Points, in no order, along strands that fork and pass close to each other.
Points whose rows are less than 0.793 apart are linked; no others are. Some points are linked to none.
sogin: .21 -.05 .03 .12 -.20 .25 .18 .11 -.61 .21 -.13 .18 -.21 .01 -.19 -.19 .35 .25 .21 .13 -.29 .17 .05 -.07 -.12 -.12 -.05 .18 .02
peno: .28 -.11 .09 .09 .19 -.27 .04 -.01 .16 -.12 .16 -.10 -.08 -.03 .23 .33 -.39 -.02 .06 .21 .42 -.15 .20 .34 .03 .02 .17 -.02 .12
zarug: .15 .12 -.16 .36 .08 -.04 .13 -.31 .26 -.22 .19 .30 .16 .16 .11 -.08 -.08 .08 .04 .15 .53 -.27 -.17 .16 .27 -.04 .04 .00 -.30
risam: -.25 .24 .17 -.16 .09 -.02 -.12 .06 -.13 .24 -.38 -.12 -.22 .26 -.07 -.18 .28 .34 .13 -.24 .03 .00 .00 .13 .35 .08 -.15 .09 -.31
zun: -.17 -.17 -.08 -.22 .08 -.18 -.19 -.16 .57 -.09 -.02 -.40 .18 -.09 .12 -.11 -.09 -.05 -.14 -.27 -.25 .22 -.09 -.01 -.08 -.08 .19 .13 .12
Fefu: .12 .04 -.30 .20 -.14 .16 -.13 -.06 .00 .11 -.15 .43 -.01 -.12 -.23 -.07 .13 .12 .10 .08 -.07 -.26 -.05 .08 -.04 -.13 .21 .39 -.04
vopog: -.06 -.26 .00 -.18 .01 -.34 -.04 .10 .47 .11 -.02 -.38 .09 .01 -.06 .02 -.23 -.35 -.11 -.37 -.15 .20 .04 .01 -.04 -.07 .18 .03 .18
Bazet: .25 .05 .00 .21 .02 .19 -.13 .08 -.33 .29 .06 .30 -.29 -.02 .03 .08 -.08 -.09 .01 .33 -.03 -.20 .19 -.17 -.35 .07 .13 .01 .09
Nusa: .04 .17 .04 -.25 .27 -.46 .01 .04 .24 -.17 .02 -.32 -.06 .09 -.11 -.13 -.15 -.12 -.06 -.35 .28 .25 -.37 -.23 .13 .02 .17 .01 -.01
koga: .25 -.02 -.11 -.06 .11 .01 -.08 -.30 .59 -.37 .17 -.13 .10 .08 -.03 .11 -.22 .02 .06 .10 .38 .00 .20 .07 .06 .06 .29 .03 .07
ledef: -.31 -.12 .12 -.19 -.13 -.13 -.22 .24 .04 .26 -.12 -.14 .08 -.17 -.13 -.10 .29 -.41 -.16 -.22 -.21 -.02 -.02 -.14 -.26 .00 -.01 -.07 -.02
vug: -.07 -.11 -.07 .03 -.01 .21 -.08 .22 -.29 .24 .06 .10 .12 -.30 -.14 -.26 .28 -.06 -.08 .10 -.26 .06 -.22 .00 -.32 -.19 -.03 .08 -.09
pife: .10 -.07 -.31 .20 -.13 .01 -.10 -.08 .22 .00 .06 .42 .05 -.03 -.04 -.08 .01 -.15 -.06 -.01 .02 -.26 .06 .25 -.10 -.14 .20 .26 .03
kote: .19 .04 -.05 .03 -.08 .42 .26 -.22 -.26 .09 -.08 .28 .28 .14 .02 -.09 .16 .33 .00 -.03 -.16 .21 .14 -.36 .00 .04 -.20 -.06 .06
zunam: -.06 .16 -.08 -.22 .35 -.14 -.13 .04 .10 -.06 .04 .00 -.06 .13 -.04 -.07 -.09 -.35 -.10 -.33 .32 .04 -.32 -.21 .07 .17 .11 -.24 -.15
Sef: -.25 .09 .04 -.25 .00 -.22 .06 .10 .20 -.06 -.36 -.34 .08 .05 -.31 -.19 -.02 .04 .26 -.30 .09 .22 -.34 .20 .43 .04 .07 .30 -.03
figo: -.19 .05 .24 -.10 -.26 -.34 -.19 .14 .38 -.07 .12 -.39 .08 -.08 -.13 .15 -.19 -.30 .26 .03 .03 .26 .14 .21 -.27 .19 -.03 .09 .18
sop: -.11 .10 .14 -.09 .24 .09 .23 .05 -.52 .00 -.16 .20 -.16 .08 .15 .13 -.12 -.15 -.16 -.20 .06 -.07 -.35 -.22 .26 .33 -.30 -.30 -.18
vun: .26 -.04 .04 .35 .12 .09 .24 -.12 .06 -.16 -.03 .12 .04 .09 .00 .28 -.24 .36 .01 .13 .41 -.21 .17 .20 .30 -.04 .10 .15 -.02
Rugib: -.27 -.21 .06 -.08 -.05 .03 -.09 .24 -.17 .30 -.46 -.18 .05 -.26 -.26 -.24 .11 -.21 .02 -.22 -.27 .00 -.10 .20 .11 -.15 -.09 .29 -.02
zever: .11 .05 .12 -.01 -.28 .03 .01 .21 -.15 .09 .27 -.01 -.41 .03 -.14 -.08 -.10 -.20 .33 .45 -.02 .19 .38 .03 -.47 -.02 -.01 -.03 .18
ser: -.25 .01 .35 -.17 -.29 -.04 .17 .34 -.36 .06 -.11 -.24 -.39 -.04 -.06 -.12 .22 -.27 .09 -.14 -.16 .18 -.05 -.14 .06 .04 -.42 -.27 -.02
vapon: -.09 -.07 -.02 -.02 .02 .26 .07 .10 -.30 .28 -.43 .15 -.11 -.13 -.16 -.06 .09 .08 -.03 -.11 -.24 -.03 -.11 .03 .11 -.07 -.01 .24 -.08
Bedob: -.20 .05 .37 -.06 -.31 -.06 .15 .26 -.17 .15 -.42 -.47 -.22 -.14 -.24 .09 .07 .02 .33 .07 -.24 .27 .03 .14 .06 .07 -.11 .03 .15
Gimal: -.09 -.04 -.09 -.02 -.32 -.23 -.20 -.14 .48 -.17 .25 -.02 .09 -.10 -.07 -.06 .04 -.01 .12 .14 .07 -.02 .19 .35 -.16 -.05 .24 .25 .07
pufi: -.14 .02 -.07 .13 .25 .32 .02 -.09 -.44 .27 -.23 .30 .28 -.12 -.09 -.08 .26 .40 -.18 .04 -.14 -.19 -.20 -.02 .13 -.09 -.17 .08 -.41
Guraf: -.13 -.11 .04 -.04 .10 -.22 .11 -.27 .33 -.15 .22 -.42 .27 -.16 .12 -.09 .14 .37 -.07 -.02 -.19 .34 -.26 .12 .17 -.09 -.03 .03 -.11
Pibab: -.29 .15 .11 -.24 .06 .24 .17 .32 -.52 -.18 -.44 -.09 -.02 .08 -.18 -.17 .30 .03 .02 -.27 -.09 -.16 -.15 -.08 .41 .04 -.39 .00 -.24
budib: .01 .29 .32 -.13 .21 -.07 .01 .04 -.20 -.03 -.34 -.21 -.46 .28 -.09 .10 -.09 .02 .05 -.23 .23 -.05 -.05 -.13 .36 .30 .01 -.15 -.30
bol: .20 -.24 .09 .24 .13 .33 .34 .16 -.43 .00 .05 .00 .16 -.10 .16 .15 -.22 .25 -.05 .23 .05 .05 .03 -.02 .13 -.03 -.22 -.06 .01
Vuku: -.10 .07 -.25 .09 .25 .12 -.37 -.28 .32 -.14 -.03 .10 .19 -.01 -.04 -.14 .09 .01 -.08 -.05 .27 -.24 -.25 .01 .08 .05 .21 .07 -.40
gimip: -.10 -.25 .03 -.14 -.05 .26 -.02 .22 .21 -.17 -.09 -.27 .29 -.17 -.15 .05 -.05 -.37 .03 .16 -.04 .18 .06 -.25 -.20 .06 -.09 .02 .27
kiz: .03 .09 -.09 .00 .00 .11 .00 .18 -.18 .24 -.02 .31 -.29 -.07 .08 .07 .04 -.17 -.28 -.13 -.29 -.08 -.10 -.24 -.27 .10 .02 -.21 .12
duz: .00 .05 .06 -.06 -.29 .05 -.06 .24 -.04 .16 .24 .15 -.53 .12 -.05 -.12 -.11 -.30 .07 .13 -.18 .07 .26 .08 -.27 .09 -.03 -.04 .17
fodis: -.32 -.01 .11 -.05 .13 .29 .05 .25 -.13 -.03 -.36 -.42 .28 -.10 -.19 .01 .25 -.14 .03 .24 .10 .06 -.18 -.35 .09 -.07 -.32 -.19 .07
lagud: -.23 .10 .02 -.16 .00 .23 .09 .21 -.56 .03 -.49 .16 -.14 -.06 -.24 -.12 .21 .04 -.02 -.34 -.31 -.17 -.20 -.05 .22 -.02 -.20 .16 -.10
rud: -.11 .27 .16 .05 .10 .16 .12 .00 -.12 -.06 -.01 .04 .15 .10 .02 .06 .17 .36 -.05 .06 .20 .07 -.06 -.32 .16 .28 -.25 -.25 -.10
kop: .18 .31 .04 .01 -.01 -.36 .09 -.05 .01 -.05 -.11 -.01 -.31 .00 .04 .19 -.09 .33 .02 -.24 .08 .05 .01 .09 .21 .17 .24 .10 .04
Luzoz: -.17 -.01 -.05 -.10 -.29 -.03 .04 .04 .17 -.17 .46 -.12 .01 -.16 .09 .09 .03 .02 .05 .27 -.05 .37 -.04 .06 -.28 -.04 -.17 -.20 .30
dirud: .34 -.06 -.12 -.03 -.02 -.61 -.13 -.17 .52 -.25 .49 -.02 .03 .03 .23 -.04 -.13 -.02 -.01 -.06 .09 -.06 -.02 .36 -.05 -.23 .50 .19 .03
piv: .25 .07 -.25 .60 -.07 .17 .28 -.35 -.05 .03 .04 .52 .16 .25 .09 .05 .05 .12 .04 .06 .16 -.39 .13 .00 .18 -.08 -.01 -.17 -.21
moge: .10 .09 .21 .04 .16 -.10 -.05 .08 .01 -.01 -.11 -.10 -.40 .18 -.01 .19 -.39 -.11 .02 -.13 .41 -.22 .10 .02 .20 .28 .04 -.17 -.10
difaz: -.29 .06 -.36 -.22 .09 .26 -.35 -.04 -.09 .08 -.14 .29 .30 -.16 -.14 -.20 .35 .11 -.08 -.06 -.22 -.16 -.28 -.12 -.06 -.12 -.05 .30 -.12
med: .19 -.03 .01 .24 .11 .03 .09 -.16 .34 -.26 .07 -.15 .17 .13 .12 .18 -.32 .19 .00 .35 .48 -.09 .19 .22 .20 -.12 .21 .00 .07
Kobas: -.11 -.09 -.06 .08 .09 .03 -.08 .09 .20 -.14 -.08 -.04 .17 .00 -.13 -.07 -.11 .07 .13 .08 .33 -.04 .05 .32 .23 .03 .06 .36 -.10
Malir: -.01 .04 -.09 -.09 .04 -.38 -.12 -.34 .53 -.26 .18 -.30 .13 -.07 .18 -.10 .05 .39 .04 -.19 -.01 .26 -.28 .17 .09 -.09 .28 .15 -.15
zipu: -.52 .12 .04 -.25 .11 -.01 -.18 .29 -.20 .17 -.42 -.45 .24 .06 -.22 -.22 .38 -.28 .08 -.25 .02 -.07 -.15 -.12 .20 -.13 -.13 -.07 -.21
tabo: .02 -.13 -.13 -.20 .07 -.23 -.37 -.27 .62 -.22 .28 -.06 .08 -.11 .14 -.03 .00 -.23 -.19 -.27 -.09 -.10 -.12 -.14 -.26 .28 .34 .02 .00
podu: -.08 -.34 -.08 -.01 .01 .04 .17 -.34 .30 -.06 .24 -.28 .23 .01 .29 .03 .12 .49 -.13 .00 -.23 .28 .10 .11 -.01 -.12 -.06 -.06 -.06
tuzu: .18 .21 -.05 .26 .22 .00 .13 -.22 -.11 .18 -.03 .27 -.08 .12 .18 .25 -.29 .07 -.19 -.11 .13 -.21 -.21 .00 .15 .15 .07 -.21 -.24
dom: -.06 .36 -.13 .13 .11 .25 -.04 -.07 -.39 .23 -.15 .45 .15 .13 .00 -.13 .23 .28 -.01 -.06 .11 -.31 -.17 -.12 .24 .00 -.21 -.04 -.40
fes: .31 .09 -.12 .25 -.14 -.12 -.21 .06 .11 .21 .15 .35 -.33 .18 -.03 .13 -.26 -.35 .01 .21 .00 -.37 .57 -.12 -.38 .00 .20 -.07 .22
buno: -.03 -.07 -.16 -.22 .09 -.32 -.19 -.24 .60 -.33 .28 -.20 .09 -.13 .08 .10 -.08 -.09 -.17 -.18 -.23 .07 .00 .10 -.18 -.02 .28 .01 .19
kipu: -.03 -.22 .11 .05 .20 .06 .19 -.16 -.22 .21 .15 -.06 .22 -.18 .33 .16 .07 .14 -.21 .00 -.20 .19 -.12 -.29 .05 .01 -.29 -.36 -.01
Mibak: .27 .00 -.23 -.02 .02 -.27 .08 -.06 .13 .07 .56 .25 -.25 .18 .39 .25 -.37 -.09 -.25 .27 -.17 -.18 .35 .06 -.17 -.09 .03 -.41 .45
vapa: .03 .00 .04 .00 -.06 .40 .20 .05 -.28 .01 -.13 .00 .18 .12 -.09 -.04 .32 .35 .06 .06 -.03 .14 -.04 -.45 .01 .06 -.40 -.20 -.02
Nogas: -.13 -.03 .05 .00 .18 .04 .00 -.10 -.14 .25 -.18 .06 .12 -.19 -.14 -.08 .14 .38 -.10 -.10 -.07 -.03 -.22 .11 .22 -.06 -.02 .22 -.27
dovo: .09 .10 -.01 -.18 .30 -.32 -.11 -.11 -.02 .05 .28 .09 -.34 .16 .24 .02 -.45 -.43 -.09 -.22 .30 -.03 -.23 -.17 .03 .25 .05 -.27 -.05
napos: -.11 .01 .16 -.03 -.26 -.23 -.10 .24 .12 -.09 -.01 -.09 -.02 -.26 -.12 .17 -.11 -.10 .13 .02 -.01 .11 .08 .15 -.14 .20 .05 .18 .23
damu: -.27 -.05 .10 -.22 .04 .10 -.32 .36 -.19 .30 -.34 -.28 .06 -.09 -.16 -.15 .31 -.32 -.06 -.05 -.07 -.08 -.04 -.25 -.21 -.06 -.19 -.15 -.12
tumo: .05 -.16 .19 -.05 .10 .16 .05 .32 -.05 -.09 -.40 -.23 .06 -.14 -.18 .26 -.24 .02 -.01 .12 .05 .03 .15 .12 .07 .13 .06 .24 .13
Telu: .25 -.03 .21 .24 -.21 .17 .20 .14 -.53 -.03 .11 .21 -.59 .11 .10 .07 -.09 -.09 .25 .38 .11 -.19 .24 .03 .04 .05 -.12 -.10 .06
pipo: .16 -.07 -.11 -.10 -.04 -.38 .24 .02 .18 .07 .51 .14 -.20 .20 .39 .15 -.27 .03 -.23 -.03 -.24 .15 .23 .25 -.01 -.22 .10 -.20 .27
ber: .17 -.20 -.16 -.11 .13 -.07 -.11 -.25 .47 -.41 .41 -.17 .07 .11 .39 .39 -.28 -.04 -.11 .35 .04 -.10 .40 .16 -.22 -.15 .21 -.13 .19
Budit: .09 .21 -.08 .20 .01 .32 .28 -.25 -.33 .07 -.03 .47 .40 .15 .13 -.06 .15 .39 .00 -.03 .03 -.14 .04 -.21 .26 .12 -.25 -.08 -.23
Doduz: -.09 -.12 .28 -.05 -.16 .23 -.02 .31 -.08 .10 -.50 -.47 .01 -.21 -.23 .03 .01 -.05 .22 .07 -.17 .10 .09 -.05 -.05 .01 -.02 .19 .19
dosum: -.11 -.06 .04 -.15 -.18 .02 .40 -.01 .35 -.14 .10 -.36 .12 .14 .06 .15 -.06 .11 -.05 -.03 -.16 .37 .11 -.01 .03 -.23 -.13 -.21 .34
lef: .26 -.10 .27 .24 -.17 .21 .39 .01 -.63 .03 .09 .25 -.30 .10 .18 .02 .04 .24 .25 .24 .06 .03 .29 -.05 .11 .14 -.28 -.14 -.01
Tepu: .19 -.10 -.07 -.10 -.06 .31 .05 .22 -.43 .31 -.13 .12 -.08 -.13 -.22 -.35 .27 -.05 .09 .04 -.41 .24 -.14 -.07 -.32 -.26 .03 .22 .02
Zimod: .06 -.20 -.01 .15 .11 .38 .09 .01 -.21 .10 .11 .27 .12 -.19 .10 .07 -.05 .07 -.21 .26 .03 -.08 -.03 .00 -.09 .06 -.05 -.10 -.04
Vezu: .23 .12 -.13 -.04 -.01 -.19 -.09 -.33 .64 -.46 .23 -.15 .11 .23 .14 .27 -.22 .03 .04 .08 .15 -.12 .36 .24 -.23 -.21 .28 -.03 .36
pelu: .29 -.17 .19 .28 -.06 .27 .47 -.04 -.45 .05 .12 .26 .13 .10 .17 .01 -.01 .37 .06 .24 .07 .07 .26 .07 .16 -.03 -.32 .05 .03
vaf: -.14 -.21 -.04 .06 .00 .00 -.27 .11 .07 .00 .29 .15 .04 -.38 -.01 -.09 .20 .00 -.17 .09 -.19 .05 -.07 .02 -.24 -.01 -.06 .01 -.01
Tam: -.18 -.03 .04 .02 .01 -.14 -.40 .13 .02 .14 .08 .30 -.04 -.11 -.08 -.01 -.06 -.49 -.07 -.15 .13 -.25 -.03 .09 -.18 .25 .09 .13 -.14
bama: .05 -.19 .04 -.26 -.11 -.05 .00 .13 .47 .01 .03 -.28 .08 .09 -.02 .11 -.36 -.29 .01 -.05 -.08 .19 .39 .22 -.19 -.11 .22 .17 .27
viman: -.16 .09 -.19 .00 .07 -.28 -.63 -.14 .23 -.01 .11 .32 .25 -.01 -.07 -.12 .17 -.35 -.02 -.19 .13 -.29 -.14 -.03 -.27 .21 .24 .21 -.13
kipag: .27 -.06 .14 .21 .04 .24 .15 .12 -.14 -.09 -.33 .05 -.10 .03 -.14 .11 -.23 .23 -.01 .06 .07 -.06 .17 .16 .20 .05 .09 .23 .04
lemu: -.27 -.07 .31 -.05 -.28 -.23 -.02 .30 -.04 .23 -.42 -.40 -.10 -.22 -.12 -.18 .13 -.24 .16 -.22 -.34 .16 -.07 .24 .10 -.12 -.07 .11 -.01
giled: .13 -.08 -.25 .18 -.33 -.15 -.14 -.02 .30 -.11 .28 .33 .12 -.08 .02 -.03 .01 -.13 .01 .26 .07 -.19 .33 .30 -.22 -.19 .25 .20 .24
Defe: -.40 -.20 -.31 -.16 -.02 .26 -.37 -.05 .16 .11 -.18 -.12 .25 -.14 -.18 -.21 .37 .02 -.05 .01 -.36 .03 -.13 -.22 -.25 -.18 -.02 .18 .00
fik: .23 .30 -.15 .32 .04 .03 .28 -.38 -.01 -.16 .11 .54 .09 .26 .10 -.05 -.01 .24 .10 .00 .40 -.36 -.09 .03 .40 .05 -.08 -.05 -.20
mipi: -.18 .05 .02 .01 .33 .40 .10 .18 -.43 .15 -.29 .03 .27 -.02 .02 .00 .16 -.12 -.23 -.04 .01 -.22 -.36 -.26 .11 -.01 -.31 -.26 -.29
mol: .11 -.10 -.09 -.01 -.18 -.47 -.28 -.18 .65 -.18 .36 .01 .22 .05 .17 .04 -.16 -.17 .08 -.02 -.01 .01 .22 .44 -.28 -.11 .42 .27 .14
Penas: .22 .07 -.14 .19 .40 -.05 .09 -.27 .18 -.25 .15 .06 .15 .11 .06 -.15 -.12 .17 .01 -.08 .49 -.04 -.28 .07 .34 .04 .06 -.03 -.29
Manez: .23 .10 -.18 -.02 -.07 -.51 .06 -.24 .37 -.03 .36 .07 -.12 .15 .24 .02 -.13 .22 -.16 -.14 -.04 .05 .11 .39 -.02 -.27 .23 .01 .23
zaru: .10 .25 -.14 .15 -.07 .33 -.12 -.01 -.47 .35 -.29 .43 -.21 .21 -.16 -.14 .27 .10 .04 -.02 -.06 -.29 .05 -.09 .01 -.02 .00 .06 -.33
doli: .03 .05 .01 .09 .34 .04 .09 -.29 .22 -.23 .05 -.17 .37 .06 .10 -.16 .04 .52 .00 .07 .32 .04 -.15 -.04 .40 .07 -.15 -.02 -.25
Guv: -.06 -.09 .07 -.02 .02 .09 .41 -.11 -.09 -.08 .14 .12 .17 .04 .08 -.20 .05 .33 -.07 -.31 -.05 .32 .02 .00 .29 -.12 -.23 .02 -.09
vodiv: -.37 -.21 .12 -.14 -.17 -.17 -.30 .14 .29 .17 .05 -.38 .23 -.31 -.01 .02 .18 -.51 -.06 -.10 -.08 .16 -.07 -.20 -.30 .02 -.01 -.13 .12
Muni: .08 -.27 -.09 -.21 -.04 -.30 -.22 -.13 .29 -.32 .52 -.31 .16 .05 .46 .35 -.24 -.03 -.10 .46 .01 .00 .39 .51 -.31 -.35 .20 -.04 .25
datu: -.04 .22 .20 .08 .08 .04 .11 .02 -.44 -.07 -.04 .09 -.17 .05 .12 .15 .01 .24 .00 -.06 .24 .02 -.08 -.14 .32 .34 -.27 -.23 -.14
lata: .01 .21 .08 -.22 .06 -.25 .28 -.03 .08 -.23 -.24 -.19 -.04 .14 -.10 -.10 -.04 .16 .23 -.34 .19 .36 -.28 .18 .47 .07 -.05 .26 -.03
tomi: -.12 -.27 -.06 .02 -.19 -.07 .00 -.10 .23 -.30 .46 -.07 .15 -.30 .15 -.01 .11 .13 -.05 .24 -.31 .15 -.04 .08 -.27 -.14 -.03 .04 .10
sok: -.14 .17 .18 -.07 .32 .36 .24 .08 -.65 .02 -.33 .18 .25 .15 .14 .07 .02 -.09 -.14 -.18 -.04 -.14 -.27 -.19 .31 .18 -.35 -.39 -.34
beda: .07 -.22 -.04 -.13 -.09 .16 .18 -.22 .42 -.18 .14 -.41 .31 .10 .23 .20 .02 .33 -.03 .12 -.31 .28 .26 .05 -.17 -.17 -.03 -.14 .21
momi: .09 .07 -.11 .06 -.08 -.06 -.03 -.23 .31 .08 .16 .05 -.11 .00 .04 .17 .05 .30 -.09 -.01 -.17 .06 .17 -.09 -.20 -.01 .05 -.10 .17
fod: -.27 -.01 .29 -.08 -.25 .00 .37 .19 -.15 -.20 -.02 -.11 -.32 .06 -.04 -.14 .10 -.20 .10 -.23 -.07 .23 -.02 .07 .27 .06 -.36 -.11 -.02
vezo: -.28 -.02 -.10 -.10 .13 .50 -.18 .08 -.08 -.14 -.35 -.24 .34 -.06 -.28 -.18 .28 .11 -.04 .19 -.06 .01 -.17 -.40 -.02 -.08 -.21 .04 -.16
vos: -.23 -.01 .06 -.11 -.12 -.13 .26 .14 -.02 .01 .22 -.20 -.12 -.18 .15 .10 -.08 -.13 -.01 .22 -.06 .33 -.02 -.12 -.04 .02 -.42 -.23 .32
rufi: -.33 .13 .16 -.29 .07 -.17 -.02 .19 -.03 .00 -.42 -.41 -.02 .04 -.20 -.14 .14 -.15 .05 -.34 .18 .14 -.25 -.08 .34 .02 -.08 .04 -.04
pepez: .23 .17 .00 .12 -.03 .43 -.10 .11 -.50 .24 -.36 .24 -.23 .03 -.21 .02 .03 -.03 .09 .18 -.08 -.24 .05 -.18 -.17 .05 .05 -.03 -.07
Livu: -.32 -.11 -.10 -.17 .09 .22 -.29 -.01 .24 -.16 -.33 -.32 .35 -.16 -.11 -.03 .32 -.09 -.08 -.02 -.16 .03 -.23 -.31 -.07 -.09 -.01 .06 .00
nepam: -.13 .01 .01 -.20 .01 .12 .25 -.03 .17 -.07 .02 -.12 .07 .08 -.03 -.05 -.11 .02 -.09 -.10 .12 .26 .03 -.07 .18 -.06 -.15 -.06 .02
gev: .23 -.01 .06 .42 -.09 .12 .29 .05 -.53 -.08 .01 .46 -.39 .11 .13 .20 -.16 -.06 .11 .23 .07 -.44 .11 .19 .18 .07 -.08 -.10 -.01
Sodu: -.08 -.12 -.05 .03 .17 .34 .10 .01 -.27 .25 -.04 .01 .28 -.09 .09 .02 .07 .01 -.21 .17 -.12 .00 -.27 -.32 -.10 -.05 -.18 -.30 -.21
Nakin: -.32 -.14 .17 -.06 -.23 -.05 .14 .33 -.31 .09 .04 -.30 -.07 -.23 -.10 -.07 .16 -.28 .09 .17 -.13 .22 -.08 -.10 -.09 -.07 -.31 -.21 .14
feg: .03 -.01 .15 .01 -.14 -.33 -.34 .09 .17 .04 .12 .07 -.10 -.03 -.02 .08 -.18 -.29 .16 -.08 .13 -.15 .22 .18 -.16 .28 .27 .28 .10
Latak: .38 .02 -.12 .38 -.18 .01 -.29 .10 -.13 .19 .11 .23 -.24 -.04 -.10 .03 -.05 -.39 .07 .19 .02 -.27 .30 -.07 -.51 -.04 .29 .11 .18
Tibak: -.26 .03 -.25 -.10 .01 -.01 -.59 .00 .10 .04 -.05 .34 .27 -.18 -.12 -.16 .32 -.17 -.16 -.13 -.06 -.34 -.24 -.07 -.31 .03 .13 .19 -.13
kene: -.10 -.03 -.06 -.27 .17 -.38 -.36 -.05 .36 .02 .24 -.09 .07 -.01 -.01 -.07 -.14 -.43 -.11 -.33 .08 .05 -.25 -.25 -.19 .14 .16 -.16 .03
Kon: -.32 -.11 .22 -.15 -.03 -.28 -.35 .01 .36 .21 .00 -.47 .26 -.21 -.13 .05 .01 -.26 .08 -.01 .06 .22 .09 -.06 -.28 .17 .03 .03 -.01
laf: .10 .17 .03 -.12 .03 -.20 .36 -.19 .03 -.24 .02 .01 .20 .16 .06 -.07 -.02 .39 .07 -.36 .09 .25 -.26 .00 .49 -.04 -.10 .03 -.04
lib: .10 -.06 .13 .03 .20 -.34 -.02 .06 .10 -.05 .09 -.20 -.31 .05 .09 .21 -.54 -.21 .07 -.10 .39 .09 .10 .18 .12 .19 .13 .01 .00
Zeg: .41 .05 .09 .01 -.38 .05 .17 .03 -.18 .20 .10 -.15 -.45 .13 -.15 .01 -.16 .04 .27 .35 -.29 .23 .48 .13 -.38 -.18 .10 -.02 .31
gos: .35 -.08 .14 .18 -.32 .17 .23 .10 -.49 .14 .09 .07 -.48 .11 -.08 -.11 .05 .21 .26 .29 -.29 .16 .30 .05 -.21 -.14 .01 .09 .19
Siku: .09 .14 .06 .35 -.29 -.04 .06 .12 -.08 -.03 -.07 .24 -.38 .01 -.17 .00 .11 .11 .29 .16 .17 -.31 .23 .24 .24 .02 -.02 .18 -.02
Fibo: .27 .06 -.03 .54 -.09 .20 .32 -.17 -.35 .12 .06 .59 -.15 .19 .17 .14 -.03 -.01 .10 .27 .26 -.39 .12 -.02 .10 .02 -.06 -.27 -.20
Kib: .17 -.07 -.21 -.14 .33 -.30 -.13 -.51 .31 -.38 .23 -.25 .16 -.04 .13 -.19 .00 .26 -.10 -.21 .01 .15 -.45 -.06 -.01 -.08 .40 .09 -.15
tilor: .21 .02 -.05 -.17 .34 -.30 -.04 -.23 .14 -.29 .05 -.18 .14 -.03 -.06 -.21 -.09 .01 -.08 -.23 .18 .21 -.54 -.23 .08 -.08 .36 -.01 -.16
zan: .04 .06 -.41 .06 .06 .46 -.17 -.05 -.29 .13 -.24 .48 .11 -.11 -.18 -.20 .27 .16 -.06 .16 -.22 -.24 -.24 -.19 -.17 -.12 .12 .28 -.08
tudi: .36 .05 -.22 .10 -.14 -.11 .17 -.01 -.17 .09 .28 .33 -.31 .07 .26 .30 -.31 -.12 -.23 .23 -.15 -.23 .36 .14 -.21 -.17 .13 -.14 .50
gemin: .18 .09 -.04 -.03 -.18 -.24 -.19 .20 .08 .21 .35 .17 -.42 .05 .02 .05 -.25 -.38 -.01 .12 -.22 -.12 .39 -.04 -.39 .18 .10 -.14 .43
Luru: -.14 .29 .10 -.12 .01 .08 -.14 .07 -.15 .23 -.38 -.01 -.34 .26 -.14 .01 .10 .01 .03 -.21 -.04 -.06 -.01 -.19 .17 .14 -.06 -.07 -.18

A fork is a point with three links, a tip a point with one. Leave the first point through the second and follow the links. Name the first fork or tip that comes.
vodiv / Kon: difaz
pepez / Bazet: fod
Zimod / bol: doli
Nakin / vos: dom
dosum / beda: zunam
Fefu / pife: tudi
zarug / fik: Sodu

A fork is a point with three links. Follow the links from the first point to the second and name the forks in between, in order.
lemu / Fibo: vapon > dom > Sodu
Mibak / Kon: difaz
ser / Pibab: dom > vapon
lagud / gos: vapon > dom
zaru / Telu: dom > Sodu
piv / datu: Sodu
dosum / tabo: zunam
risam / dom: med > vapon

Follow the links from the first point to the second, and from the first to the third. Name the last point that the two ways share.
lib / Zimod / Pibab: vapon
datu / vos / ber: dom
sop / med / Bazet: dom
fodis / Sef / mol: difaz
Pibab / Zimod / Muni: vapon
Sef / vezo / Mibak: difaz
ber / Luru / gemin: med

Name the points in between on the shortest way along the links from the first point to the second, in order.
pufi / mipi: dom > Budit > kote > vapa > rud > datu > sop > sok
Luzoz / duz: tomi > vaf > vug > Tepu > sogin > gos > Zeg > zever
vezo / dosum: Livu > Defe > difaz > Tibak > viman > Tam > feg > napos > figo > Kon > vodiv > ledef > damu > zipu > rufi > Sef > lata > laf > Guv > nepam
lib / Zeg: peno > med > vun > kipag > tumo > Doduz > Bedob > lemu > Rugib > vapon > Nogas > pufi > dom > zaru > pepez > Bazet > Latak > fes > gemin > duz > zever
